Points on a hilly landscape, in no order, each with its height.
A climber steps from a point to whichever of its 2 nearest points has the largest rise for the distance, and stops where none of them is higher. Distance is the straight distance between rows; heights are no part of it.
Tavul: [-49 -15 -11  -9  37 -19 -38  -6  27  55  16  52   4 -21  36   1  10  22
  14   2]  h=726
feri: [  3 -18 -24  -1   4  35 -15   7  18 -13   7 -28  36  -6 -15 -25 -32 -11
 -16 -16]  h=470
lig: [ 29 -14  19  -5 -37 -16  -1  21  -3  11  -1   0 -47  32   5  20  15 -14
   8  13]  h=523
Fef: [ -6  42 -34  14  20 -16  22  25   7 -31 -10  21  -5 -24 -11   0  35  -9
 -13  21]  h=377
pumeg: [ 10  -6  -4   5  -7  25   8  -5 -26 -33 -10   2   5 -39 -28  -9 -18   5
  13  32]  h=315
Zifiz: [ 31   6   3 -15 -58   5  -1  16   5   5  16   5 -48  46  -5  14   6 -19
  -8  10]  h=501
mav: [ 23   0 -14  46  21 -23   9 -30  31 -59  16  -4  28  24  -3  17   2  15
   8   5]  h=184
tilun: [ 22  40  13  14 -32   0   5  -8  32 -50  30  17  -8  28 -23   2  14   2
   2   3]  h=227
nad: [ -9  25 -22 -20  12   8  24  26  -9 -24  44   0 -20 -17 -25   4   2 -24
  -7  17]  h=693
Pusu: [ 11 -15  24   9 -17  23  36  -7 -27 -19 -25   8  -8 -20 -13 -12 -20  10
  26  57]  h=344
kuvi: [  5  -9  33 -15   4 -26   7  16 -11  18 -27  27 -36 -16  24   3   2  -3
  25  45]  h=175
kosuz: [-10 -20  19 -20  -8   7   5  10   0   6  16 -12   5   1 -15  15   6 -16
   6 -38]  h=109
felo: [ -6 -35  18 -12  -7  27  -5  19 -31  18 -27   3   2 -29  -7 -14 -12  11
  10  22]  h=343
Nira: [-68  -1   8  -6  45  -5  -2  14  41  31  15  36  12  12  16 -12  11  18
 -28 -41]  h=525
sike: [-25 -42  21 -11   3  43 -25  36 -23  31 -29  15   1  -3 -10 -19  -4  34
  -3  17]  h=307
Voti: [ 36  25  10   5 -42  39  -2 -26 -18 -32   4  16 -23  14 -17  -9 -15  26
  -1  59]  h=648
Fofa: [ 26  16 -17  12  -3 -24 -20 -34  47 -56  -9  -4  17  29   8  -3 -28  -8
  -8  11]  h=256
tof: [ 15  27  27 -11 -22   2   8  -1  -4 -40   2  25 -28  -2 -23  -1  13   6
  14  25]  h=485
gofu: [  3  21 -32  -5   6  10  46  22  15 -29  34 -12  -2 -10 -15  -9  -2 -33
 -22  -7]  h=723
kulo: [ 28   7  -2 -16 -61  14   5   4  21   4   7 -12 -22  47  -2   4 -10 -24
 -13 -21]  h=479
kezus: [-54  -3 -17   7  27 -41 -18  -5   2  55  10  32  11 -32  34   2  21  17
  -7   3]  h=675
Mip: [ 42   2  -3   1 -61  46   2 -11 -37  -8  -2  16 -42  29 -10   5 -14  19
  -7  51]  h=610
nup: [ 16  36   0 -24 -36  49  -5 -35 -39 -29  -1   3 -20  -1 -22  -5 -14  23
  -8  40]  h=701
beme: [ 20  18 -29  39  -1 -10  25   1  35 -35   8 -27  12   0   1  -7 -12 -14
 -10   4]  h=401
gobar: [ 11  26  22  37  24 -42  19 -19  11 -11   1  -8  -3  11  12   4  32 -10
   3 -16]  h=712
zal: [ 28  -3  43  19 -29   5  20   2  -2 -29   2  21 -16  11  -5  -5  13  36
  28  52]  h=306
bif: [-11 -18 -14 -32 -31  45 -20  44 -25  23  10  -9 -21  28 -21   3   1  22
   0   9]  h=451
fam: [-12  17  14  22  34 -50  14 -17 -11  18   0  13  -4 -16  15  12  33 -12
  -2 -15]  h=683
Vup: [-26 -17   3 -43  49  24 -35  35   9  33  15  39 -11 -11  12 -25 -10   5
  -2  23]  h=526
baduk: [ 35  21 -21  32 -20  23  -2 -17  22 -49  45  -1   3  16 -25  -2 -28   2
 -14  39]  h=399
pusa: [ 28  37  -8  13 -24  -3  -3 -23  45 -53   7   3   4  26 -10  -8 -10  -8
  -5  -2]  h=239
Zilu: [ 52 -18   2  12 -63  35  -6 -20 -16 -22  -5  36 -26  41 -16  21 -17  17
   5  29]  h=576
pob: [ 32  19 -27  44  -1   9   8  -4  26 -64  31   6  15   6 -21 -11   5  13
  -8  40]  h=387
zab: [ -1 -22  -5  -3  14  30   9   7  39   0  -1 -31  34   5  12 -35 -31  -2
 -24 -45]  h=439
fafi: [  3  23   3 -20 -19  15   5  11 -31  -9   1  -1 -32 -14 -14  -6  -6  11
   9  54]  h=686
kav: [ -3  37   2 -27 -22  -9   1  22  -3  -4  21  12 -45  12 -11  23   2   6
  26  37]  h=193
guda: [  1  17  14  18   4 -23  11 -30 -21  46  -8 -33   5  33   9  13  10   1
  15 -43]  h=618
namos: [-26 -21  24 -35  27 -16 -30  10  -1  41 -19  48  -5 -27  32 -16   9   1
   2   8]  h=292
vun: [ 21  15   6  -9 -36  24 -13 -23 -18 -27 -47   4  -7  -8 -11 -21 -20  18
  15  43]  h=389
gen: [ 34 -32  19  26 -33  -5   6  -9  -9   2   5 -21 -19  24 -11  36   4  -1
  18   4]  h=274
Pul: [-26 -14   8  19   9   5   3   4   6  41   1 -34  30   7   9  -3  -3  11
  -8 -43]  h=215
vig: [ 24  24 -16  39  29 -38  22 -50  18  -6  -9 -40  21  33  31  -3 -29  10
   1 -21]  h=46
luz: [ -8  22   5 -34  14 -12  -6  20  18  -4  -4   9  -7 -10   9 -26  12 -39
 -19 -18]  h=700
Moz: [ 14  21 -24  43  16 -17  16   5  18 -35 -12  -2  10 -19  -6  -5  20 -13
 -13  11]  h=388
nobap: [-62   0 -21 -18  43  -6  -4  22  22  20  22  48  18 -17   8   5  19   6
  -6 -27]  h=573
fumug: [-23 -47  25  28  13  13 -29   6 -20  55 -17  -7  20  -5   3  -2   7  32
 -10 -11]  h=251
Vuva: [-23 -48  33 -27  30  -1 -23  21  -3  52   5  23  -8  14  16  10  14   1
   1 -22]  h=414
vaz: [ 21 -10   7 -29 -44  28  -7   3 -15 -10   9   5 -20  13 -30  11  -2 -11
   3  -2]  h=83
tefik: [ 17   7  33   7   0 -38  -6 -11  -6  34 -20 -19 -20  27  24   7  24 -19
   2 -22]  h=580
zof: [  5 -21   8  13  -7   3  -9 -38 -22 -22 -48  -1  25 -23  -7  12 -21  25
  32  12]  h=469
notiv: [-62  -1   3   7  30 -22  -3   3  15  74  24   7  12  18  31   8   8  29
  -4 -29]  h=566
Des: [-29 -48  25   4  21  23 -23  30 -10  39  -6  12  12 -22  -4 -14  -1  18
 -13   6]  h=276
Sonuz: [  2 -19  -6  39  47 -16   8 -50 -39  18   7   0  32 -23  -6   4   7  -7
  -8 -28]  h=131
Tapur: [-21  19  -4   8  21 -34  12  22  -6   1  -6  34 -21 -39  16  10   8  11
  26  49]  h=132
Guge: [ -5 -27   7 -14  -6  47 -12  31  21  16   7 -27  11  27 -13 -25 -17  -2
 -20 -26]  h=376
Poton: [ 38 -24   2  -5 -59   6 -20 -16 -12  -9 -34   9 -24  40  -1  18  10   2
  12 -10]  h=362
muzi: [-22  34 -29 -59  33  18 -20  24   0   8  38   7 -22   1   6  -6  -6  -8
   8  15]  h=611
lal: [-39 -31  12  19  38  -9 -11 -13 -12  37   8  22  27 -26   9 -16  23  10
 -34 -26]  h=172
mido: [-44  -8 -13  23  36 -27  27   0  -5  58  35  -4  18 -14  25   5  10   3
 -19 -27]  h=456
vod: [-34  26   4  -3  -1 -30  -6  14  -6  12 -14   9  -2 -22   3  18  18   5
  20  -6]  h=595
Dol: [-39  36 -28 -42  21  15  -2  43  21  18  27  -6  -5   7   9 -23 -10  -3
 -10  -5]  h=568
bukeg: [-28 -10 -23  35  45   9  24 -32   7  28   0  -7  54   2  18 -25  -4  25
 -38 -59]  h=191
Vesu: [ -1  -9   6 -16 -36  -9 -12  17  -3  28 -19 -16 -17  36   9  16  20  -5
   8 -31]  h=417
lumez: [  9  -7  17  17 -22  -6  -4 -16 -19 -10 -32  -6   2 -15 -11  16   3  15
  29   8]  h=512
naran: [  6  -5 -20  -1  17 -31   1 -51  13 -12  -8 -38  35  40  21  17 -51   6
   0 -28]  h=76
Tufi: [-32 -15  -8  -5  25 -12   1  40  23  52  29  -8   1 -10  29  -1 -12 -11
  -3   0]  h=221
ser: [ 13 -16   7   8 -12   2  12  -8   7 -17  18 -21   7  -1 -20  16  -9 -22
   7 -24]  h=119
rigo: [ 30  30 -17  -5 -15  30   3 -16  10 -34  37 -17 -12   8 -19 -22 -23 -28
 -34  14]  h=158
Difup: [ 24   9 -28   5 -12   2 -29 -19  25 -36 -11 -20  15   4  -6 -19 -37 -17
 -11  17]  h=277
Lagam: [-19  27 -14 -41   0  48 -19   7 -31 -18  19 -12  -1 -13 -26 -20   2  10
 -20   7]  h=577
vuk: [-13  31 -11   8   4 -19  -1  29  -9  -3  -8   5 -17 -36   1  -6   5   0
   6  41]  h=121
sez: [ 14  40  -1  35 -34  -3   0   7  11 -34  11  -4 -11   3 -20  -1   8  21
  13  40]  h=676
mik: [ 12  -3   8  16  30  -8  35   8 -12 -40  -8  34  -7 -41 -10  -6  23  -7
  -1  32]  h=481
fasur: [ 13  12  11   2  11 -19 -14 -19  19 -11 -28  -8  11  -6  16 -21  10 -33
 -15 -33]  h=607
vizod: [-37   9 -31  27  17  -2  13  -2   5   7  -9  -7  44 -22  -1   2  16   8
 -14 -44]  h=533
Feda: [ 26 -10  10  23  30 -28 -16 -61 -17  -8 -14 -17  17  22  -1  18 -12   0
  18 -15]  h=545
pesok: [-40 -11 -13  36  38  -4  -4 -34  -8  34   1   8  49 -12   5 -20  22  20
 -37 -42]  h=182
Ges: [-41  -2  19  -5  36  -6   9   5  32  41   1   9  17  11  34 -30   7   8
 -38 -54]  h=487
reg: [ 46   6  36  -8 -46  29   6  -7 -11 -22  16  41 -44  36 -13   2   8  12
  -2  38]  h=540
pud: [ 21   7  -4 -24 -42  34 -30   1 -27   0 -33 -10 -17   3 -10 -23  -8   9
  -3  28]  h=424
Tok: [-40 -21 -10  -6  47  -9   7  23  27  34  20  24  16 -18  27 -23  11 -17
 -41 -23]  h=567
kos: [-18   6 -22 -59  -7  38 -25  29 -35  29   9   3 -35  20   4   6  -6  31
  19  39]  h=617
taru: [ 19  25  14   7   6  11  28   9  -8 -57  24  31 -17 -10 -16 -22  24  20
   3  54]  h=185
valir: [  3  17  -5  18   2 -18 -10 -36   6 -32 -22  -8  24  -3  -9  17   5   1
  17 -29]  h=547
Sameg: [  6  25   5  13   7 -12  25  28   7 -39  38  19 -23  -7 -17   5  24   3
   8  39]  h=194
fuve: [ 24  -6   7  -4 -23   1 -30  15   3  16 -26 -22 -11   0   6 -23  -4 -23
  -9  12]  h=484
sakib: [ -4  24  12 -16  21 -15  20  17 -10 -16  -5  36 -36 -24  11  -7   3   7
  26  62]  h=145
toret: [  0  30 -11 -26 -56   9 -10  20 -17   8   1   3 -39  26 -14  20   7  11
  11  25]  h=179
pinis: [  2   1 -21  34   6 -11 -25  -7  11   2 -30 -26  31 -27  13 -19 -12 -10
 -12  -3]  h=486
ruru: [  2   8  -3 -37 -28  39  13   2 -52   7   6  -1 -43   5  -3   4 -14  22
   4  62]  h=746
tetop: [ 23 -37   9  14 -20  -1  -1   8  -4  26   1 -38  -6  13   1  13  -4 -17
   2 -10]  h=259
pudo: [-27  30 -23 -43  31  33 -14  17 -29 -15   8   7  -4 -30 -11 -29  10   2
 -25  19]  h=557
kun: [-13  20 -13  29  37 -43  15 -33 -10  17 -14  18  14 -19  20  -5  42 -16
 -29 -25]  h=661
sotu: [ 10 -39  17  29   8  -9  -4   0 -18  39   0 -32   5 -16   8   6  -4 -15
  -3  -4]  h=247
geduz: [ 10   8  19  -5  -3 -31   4  14  22  25  -5 -23 -19  11  29  -9   4 -34
  -9 -13]  h=552
fesil: [ -2 -26  19 -49 -23  16  -4  20 -12   4   9  12 -17  14 -22  19  11 -10
  13 -24]  h=95
daf: [-17   2 -38  15  31  -3  57   4  22  20  -6  -1  34 -22  28 -11  13  -2
 -44 -44]  h=609
tefe: [ 15  22   0  12 -64   4  -6   2   1  -9  -6  -6 -22  26 -22  26   4  16
  20  12]  h=166
sirov: [ 11  11  20 -19  16 -19   7   8   8 -32   5  21 -22 -14  -6  -9  21 -38
  -5  -4]  h=664
sosos: [ 20  45   6   3 -10  29  12 -11 -18 -48  41  14 -28   0 -18 -13  10  22
 -18  56]  h=176
ketiv: [  3   0   4 -55  -2  16 -10  26  -6   8  30   1 -29   3 -10  -6  -4 -26
  -7  11]  h=616
Suz: [ -8 -14  -1 -10   1  32 -21  13  -4  -7  -6  -8  24 -19 -24 -20  -7  -4
  -6 -14]  h=500
tukov: [-16  25 -17 -36  22   8   5  18 -18 -26   2  28  -8 -34 -18 -13  15 -15
  -7   5]  h=589
nadu: [ 26 -16  47  31  -4  -7  18 -38 -10 -34 -29  14   4   9   3   7   7  36
  38  29]  h=452
gogo: [  7 -19  13  28  26 -14   7 -34 -25 -13  -9   1  19 -30 -11  17   9  -3
  12 -18]  h=140
pupe: [ 22  11  -8  22  14 -42   5 -50  34 -32  -1 -29  20  51  24  12 -34   9
   1  -8]  h=57
Fidi: [-15 -32  13   9  14 -12  -9  30   1  59   9 -18  -1  -9  22   0  -1 -11
 -10   0]  h=233
Nipad: [-20  12 -13 -30  36 -17   2  21  -2  -3   2  44 -11 -40   6  -3  15 -21
   2  12]  h=621
Vovuv: [ -1  43 -19   6 -18  10   3   8 -15 -32  12  -7 -13 -18 -27  -3   1   7
   2  34]  h=641
serav: [-16  10  -7  42   2 -29  26  21  -1   6  19 -21  -1 -23  -4  27   8  -2
  12   9]  h=488
gadel: [ 33 -22  34  28  18 -18   2 -54 -22 -25 -13   0   6   9  -7  23   3  16
  31   1]  h=496
Leten: [-15  14   3   0  34 -39  16   8   0 -11  -4  39 -11 -32   9  13  31 -18
   3   2]  h=652
zug: [  9  -8   6 -34 -23  26 -36  31 -20  23 -25  -6 -20   8   0 -28   3   0
 -11  19]  h=455
veso: [-47   5 -24   6  25 -10   7  14   3  13   1  21  30 -32   3   1  28   1
 -20 -28]  h=542
kogun: [-24  -2 -30   0  40 -19  39   9  24  26   2  20  18 -22  32 -13  25 -27
 -48 -31]  h=593
zazi: [ 44  15   0  -5 -30  16   0 -14  34 -26  22 -11 -13  24  -7 -17 -24 -36
 -24   2]  h=150
zelo: [ 25  39  -3 -15  -9  24  -6 -15 -15 -37  23  -2 -30  -6 -17 -22   0 -12
 -29  35]  h=167
rilu: [ 38 -10 -21   4 -55  32 -23 -19   0 -15   8  -6  -4  27 -24  17 -35  -2
  -2  18]  h=129
Dapu: [ -8 -17  -1 -61  29  34 -30  39  -7  28  27  12 -26  10   1 -12  -9  -5
   1  22]  h=571
felu: [ 11 -35   0  -5  33  -6 -28 -51  -4  -2  -9 -20  42  20   3   8 -27  -8
   0 -40]  h=673
rerif: [-33  22 -25  -6  -2   7 -15  49  -4  30  11 -19  -2 -18  -1  -6 -10   6
   3  26]  h=94
boviv: [ 35   4   2   4 -36  19  -9 -12   1 -26  12  -4 -13   6 -30   2 -16  -7
  -1  21]  h=139
maza: [ -6  12 -13  25  23 -18   3 -33   7  14 -20 -22  36  -2  23 -12  -1  -7
 -13 -45]  h=619
Mefi: [-15   9  -9  34  27 -32   6 -20  -1  36 -11  -8  21 -19  30 -19  16 -13
 -31 -26]  h=642
Bimom: [-15  15  -7 -60 -14  51 -16   6 -49   8  17  -9 -31  10  -3   0  -1  31
  -9  36]  h=674
Bom: [  4 -10  -2 -37 -21  54  -9  18   4   1  29 -20   2  24 -27 -19 -16 -14
 -21 -19]  h=346
remuv: [ 18   0  15  43  18 -20  25 -24   7 -44  20  -3  12   4 -15  23  23   6
  17 -11]  h=196
dedi: [ 20   7  42  23  -3 -23  16 -12  11 -34  24   8  -9  20 -10  19  35  10
  21  -7]  h=205
kip: [-22  22 -29  35  17 -35  13  27   4  12  -6   5   0 -41  14   3  18 -11
 -13  24]  h=112
zalu: [-56  -2   8 -10  15 -11 -26  24  14  56   2  14   7  11  18  15  12  25
  10 -20]  h=612
redil: [ -1 -54  37 -26   8   3 -17   9 -27  41 -25  16 -12   9  14   8  20   1
   5 -21]  h=378
tidim: [ 41  -7  17  -1 -53   8  -9 -23  10 -23  -1  15 -20  41 -17  26   3  -7
   7  -9]  h=339
Femav: [ 32 -15   2  24 -14   2  -3 -19  11 -40  12 -10   5  -1 -23  14 -19  -8
  11  13]  h=130
pag: [ 13  -3 -36   3  17   7  49  -8  29 -35   8 -17  27  -7   0  -2 -14 -23
 -18 -43]  h=672
Digor: [ 12   0 -36  18  38  -8  42 -24  26   0 -22 -11  36 -10  34 -19  -2 -15
 -40 -47]  h=630
zanek: [ 22  29  29 -37 -27  23   9  -8 -18 -28  21  34 -46  17 -21   2   7   2
  -1  35]  h=513
zuva: [-15   4 -46  27  23  -6   4 -26   3 -24 -25  -2  52 -22  -9  14   9   2
  -3 -34]  h=553
dunul: [-20 -22  -1 -52   3   9  -9  23 -16  36 -18  40 -24   5  19  21  -2  23
  53  17]  h=514
sezu: [ 28 -27 -19  -7 -35  14 -20 -25  21 -19  10 -14  16  31 -13  19 -49 -15
  -3   0]  h=115
madu: [ 17   1  -1  36  -6 -26  -4 -49  10 -32   9 -21  20  38  -9  40 -16  21
  26  -3]  h=165
Dapi: [-17  -5   8   3 -31   4  -5  17 -26  17 -28  -7  -1 -17 -10  19   2  28
  29  12]  h=549
pelom: [  8   8  -5  16   1  -8 -16  18   5   5 -16 -18   0 -29   5 -27  -3 -24
 -16  16]  h=505
gapod: [ 34  -1   8   8 -25   5 -21 -34   5 -47 -27  13   1   5 -12  -1 -22  16
  16  35]  h=356
Gefu: [ -9 -25  13 -13  17 -18  -4  22 -14  41  -8  23 -22 -33  26   5  -9  -4
  20  41]  h=190
tig: [ 15   9   6  -1  -2 -14  27  13  35   7   0 -31  -5  -2  27 -26 -12 -32
 -20 -21]  h=535
toka: [-10  28   0  -9  -1 -24  20  28  10 -12  36  12 -29   1 -11  27   8  -8
  26  20]  h=204
Fon: [-46   4  -7 -35  28   1 -15  32   7  20  16  31   3 -15   0   7   6   3
  16 -10]  h=613
dezo: [ -5  20 -10 -49  16  14   1  16 -22  -8  43   6 -36 -11 -11   4  -6 -11
   3  34]  h=655
pegi: [-22 -24 -12  -2  38  -6   0  30   1  23  14  22   8 -47  10 -19   7 -27
 -31   4]  h=541
lok: [ 22 -24  -3   8  35 -30 -30 -53  -2 -25 -24 -11  30   6   9   9 -25 -10
   0  -8]  h=597
belok: [ 23  19  14  -5   0 -16   8 -10  31 -36   0   0  -8   6  -1 -15  12 -39
 -11 -22]  h=636
belot: [-27 -13 -12  40  19 -18  24  10 -13  31  21 -22  20 -31   4  16   4  -5
  -5 -16]  h=472
noteb: [-14  44 -19  11   5 -33  30  30  30  -4   6  -9 -13  -4  19  -5   9 -18
  -7   3]  h=543
tope: [ 10  12 -20  18  16 -11  23  22  24  -8   0 -19   1 -23  14 -29  -1 -38
 -32   1]  h=521
vomom: [ 37   0  28  26 -25  16   4 -11  13 -51  26  31  13  12  -7 -13  14  43
  22  44]  h=318
bave: [  3 -43   9  15  28   7 -15 -29 -21   0 -13  -4  35 -31  -8   1  -7  -2
   2 -23]  h=151
Gar: [ 17 -35  -7   7  -7   1 -39 -35 -13  21 -35 -31  24  42  10  15 -12  11
  12 -30]  h=569
bizos: [ 12 -41   0  -8 -12  34 -29   1  25   9 -13 -31  24  38   0 -15 -23  -1
 -12 -37]  h=373
Luv: [-22  20 -25  -5  -1   3  45  32  28   6  12 -23  13 -12  15 -14 -12  -3
 -13 -35]  h=572
magu: [ -8 -21  21 -27 -13  28  31   8 -40   7 -27  12 -16 -19  -2 -12 -18   5
  22  46]  h=382
zet: [ 22 -28 -12  -2  -7  -9   3 -41  25 -19  13 -32  24  36   5  23 -49 -10
   2 -26]  h=96
galov: [ -7  -3   4  12 -21  -7  12  27 -13   6  18 -16 -17 -15 -19  27  -2   1
  24  24]  h=511
suvub: [ -1   2  -6 -34 -49  21 -14  29   8  17  -6 -14 -17  45  -2  -1   6  -4
  -5 -25]  h=447
pala: [ -5 -18   1  -1  23   3   3  21 -22   4  -6  17   1 -57  -1 -22  -2 -14
 -12  25]  h=518
boz: [ 11 -23   9 -30 -42  24  24  10 -42   6 -31  19 -42  16   5  -1  -6   9
  21  42]  h=427
Baf: [ 12   7  36 -23  -6 -13  17  15  -5 -10  -6  33 -45   4   7   4   7   8
  32  53]  h=159
mul: [ 30 -32  10 -20 -48  16  -9   4 -29   0 -40  12 -33  20   2  -3   8   0
   9  12]  h=390
gepam: [-21 -15  20  10  -5 -20  -5   5 -33  45 -25   1  -3 -20  13  21  10  22
  21   7]  h=591
nete: [-19 -24  28   1  17  -6  19 -19 -38   2 -21  24  15 -44  -5  13  12  10
  19 -13]  h=128
Taguz: [-37   4 -25   5  20  12  23  44  23  22  17 -15  21 -17  11 -28 -10  -1
 -26 -17]  h=551
Zakib: [ 25  24  16  47 -28 -22  -5  -3  30 -25   1 -16  -4  26   2   2  16  18
  15  18]  h=709
Kek: [-50  -9   0  25  32  10  27   2  13  35  15 -14  37   3   9  -7  -1  30
 -22 -58]  h=203
gir: [ 35   7  13  23 -22   0 -23 -31  26 -62   7  27  15  24 -10   2  -9  34
  16  38]  h=332
zib: [ 11 -33  44 -31   0   1  -7  -1 -23  14 -43  22 -11 -16  10  -9  11 -11
   7  -2]  h=342
meli: [ 24  18 -25  26 -34  10  15  -9  32 -29  26 -27   4  15 -14   2 -35  -9
  -4  10]  h=418
reduk: [ -8   4 -25   7  17  -5  52  12  16 -21  19  -7  15 -18  -9  11   8 -28
 -12 -33]  h=699
sumot: [ 34 -13  42   1 -14 -28  -4  -4  -4   8 -14  -3 -35  32  12  17  28 -16
   8  -5]  h=550
sodat: [-24   1 -20  -9  21  26  -3  33   1  -1  11  -4  18 -26 -15 -29   1 -10
 -24 -11]  h=527
koma: [  2 -21  12   7  20   1 -23 -38 -15  30 -17 -24  34  23   2   0  -2   2
   3 -51]  h=600
Lozup: [ 27  22  16  40   3 -35  -6 -33  25 -21 -12 -21   6  29  13   2  11   3
   9  -9]  h=749
rupuv: [ 33 -37  -6   5 -29  -2 -29 -35  -8  -4 -24 -20   8  35  -2  30 -17   4
  15 -13]  h=633
Mak: [  0 -28 -12   8   6   0 -19 -37  -9 -24  -8 -17  40  -5 -18  30 -27   9
  23 -20]  h=384
tilig: [ 33  -4  15  20 -20 -20 -20 -37   8 -11 -24 -19  -1  33   2  20   3   1
  17  -7]  h=696
zanak: [-38 -26  31 -17  35  -5 -11  15  23  55  12  11   2  24  25  -7   9   0
 -19 -39]  h=450
Guruv: [ -6 -10  27 -45  16  -1 -19  16 -10   9 -19  31 -14 -26   8 -20   8 -18
   1   4]  h=316
Noge: [  7  27  21   8 -27 -16  20  11  21 -24  32   5 -24  21 -16  21  17  -4
  14   3]  h=217
rili: [ 15 -19  27   4 -16 -12 -12 -20 -35  26 -42  -5 -11  14   8  19  23  10
  21 -16]  h=361
kon: [ 17   0 -30  -2 -23  23  12  -6  31 -20  19 -34  20   7  -7 -13 -48 -15
 -11 -15]  h=440
ses: [  6  15  16   1  11 -18  37 -24   2  36   0 -36   6  25  27  -2  -6  -2
   0 -60]  h=654
momen: [-39  19  -5  25  31 -30  23 -26 -25  64  23  -5  20   3  14  -2  13   9
  -9 -40]  h=441
Mopi: [-22 -26   6 -24  -4  37 -18  52   6  31  10  -9 -10  34 -10  -7  -3   8
 -10 -11]  h=412
nidu: [ 21   1 -35  25  35 -13  43 -23  31 -35 -10  -7  29  -1  10   3   6 -25
 -23 -28]  h=650
kad: [-17  36 -18 -40  -2  24   1  26  12  -7  17 -14  -3   4  -7 -33  -3 -18
 -25 -17]  h=602
Zudo: [-11 -10  -8 -16 -36  17  -3  38 -14  21  19 -18 -16   9 -21  20  -3   3
  15   6]  h=483
Duru: [-41   6   3   9  13 -39  -3   2 -17  40  -8  22  -4 -36  22  24  15  18
  21  11]  h=631
zosa: [-22   9  11 -45  13  19 -25  32  17   8  -1   6   0   8  -4 -36   4 -17
 -21 -22]  h=651
tobi: [ 36 -18  32  25 -43  -2  10  -5  -7 -14  -8   4 -27  24  -9  22  13  23
  24  27]  h=290
Vilab: [-10 -29   8  19  -7  15 -30   4  -9  33 -25 -24  25   2  -2   3  -1  19
   4 -21]  h=231
rarut: [ 19  13 -30   7  -3  18 -15 -12  -5 -43  -6  -9  12 -23 -24 -18 -19  -6
  -7  24]  h=295
Patin: [ -1  13 -33  27  22 -24   1 -44  12 -25 -17 -21  41   4   7  13 -14  -1
   2 -31]  h=584
tuzo: [-20 -31  19   6  28   4  -8  -2 -15  16   0   7  28 -31  -4  -4  12  -4
 -11 -32]  h=162
sesu: [ 11  20  17  22  19 -35  48 -14  17  10  10 -28  -7  15  29  -3   5 -17
  -7 -34]  h=685
viz: [ 15 -22  -9 -15  -3  15  -8 -17  37  -6 -10 -34  32  23  15 -19 -42  -8
 -12 -40]  h=410
retaz: [  6 -35 -17   5 -18  25 -27 -11 -10 -13 -13 -21  31 -12 -24  13 -35  16
  19   5]  h=347
didez: [  9 -12 -20  19  29   1  17  10 -12 -24 -12  17  11 -53 -12  -9  14 -21
 -20  18]  h=498
sezaf: [-19  26 -24  11  16 -23  60  11  21  12   1 -15  11 -14  32  -1   4  -3
 -17 -40]  h=592
bosu: [-19   3   0 -51  16   3 -15  24  -8  17   8  32 -22 -14   3   9  -3  -1
  34  18]  h=564
risu: [  8 -22  -7  15  13  -7  -6 -39 -11 -49 -22   7  30 -23 -17  22 -20  14
  25   4]  h=425
Tanuv: [-37 -11  -5 -28  27  -2 -35  19  17  51   7  41  -4  -4  22  16   3  19
  38   0]  h=668
vir: [  1  20 -11 -33 -31  52 -23 -10 -29 -21   3  -7   1  -4 -36 -10 -11  16
  -4   8]  h=628
niti: [ -7 -17  11   3 -16  -9 -23   2 -24  48 -32 -20  -1  34  16  14  27  15
   9 -37]  h=391
Kefud: [-18 -22  -9 -18  27  -4 -20  39   4  49  22  12 -14 -21  19   2 -13  -7
  16  26]  h=207
Marov: [ -3  21   6 -13 -20  -4 -19 -17   3 -25 -29   2  14  -8 -15   3  11  -4
  13 -29]  h=510
Gano: [  6  40   1 -17 -27   9  -7 -13   3 -49  -5  16  -7  -2 -30  -3  10  -8
   6  -7]  h=474
Tas: [-42   9 -23  14  10 -20 -11  36   0  40   4   1   6 -38  17   0   1   6
  -1  19]  h=104
vevu: [ -3 -27  10 -36 -28   6   8  26 -32  22 -26  20 -33   8   7  18   4  13
  33  24]  h=465
zom: [ 13  15  -4  32 -45  -7  -2 -23  18 -23   2 -21   6  27 -17  37 -10  17
  25  -5]  h=152
Zile: [-22  40  -4   6 -15 -29   5  19  16  10 -10 -18  -4  -3   8   8  10  -6
   9 -11]  h=565

Call two points neighbours if one is among the 2 nearest of the other. Go from one point of each pair to the other, from neighbour to neighbour, staying as high as possible. Name the lowest point that can't be avoided.
nup, Fon => vizod
pelom, galov => mido
Patin, nup => pudo
gofu, luz => Dol
ruru, Lozup => Vovuv
felu, Lozup => Gar

For each start below, name the point where the climber stops.
nete => magu
Sonuz => magu
gogo => magu
remuv => magu
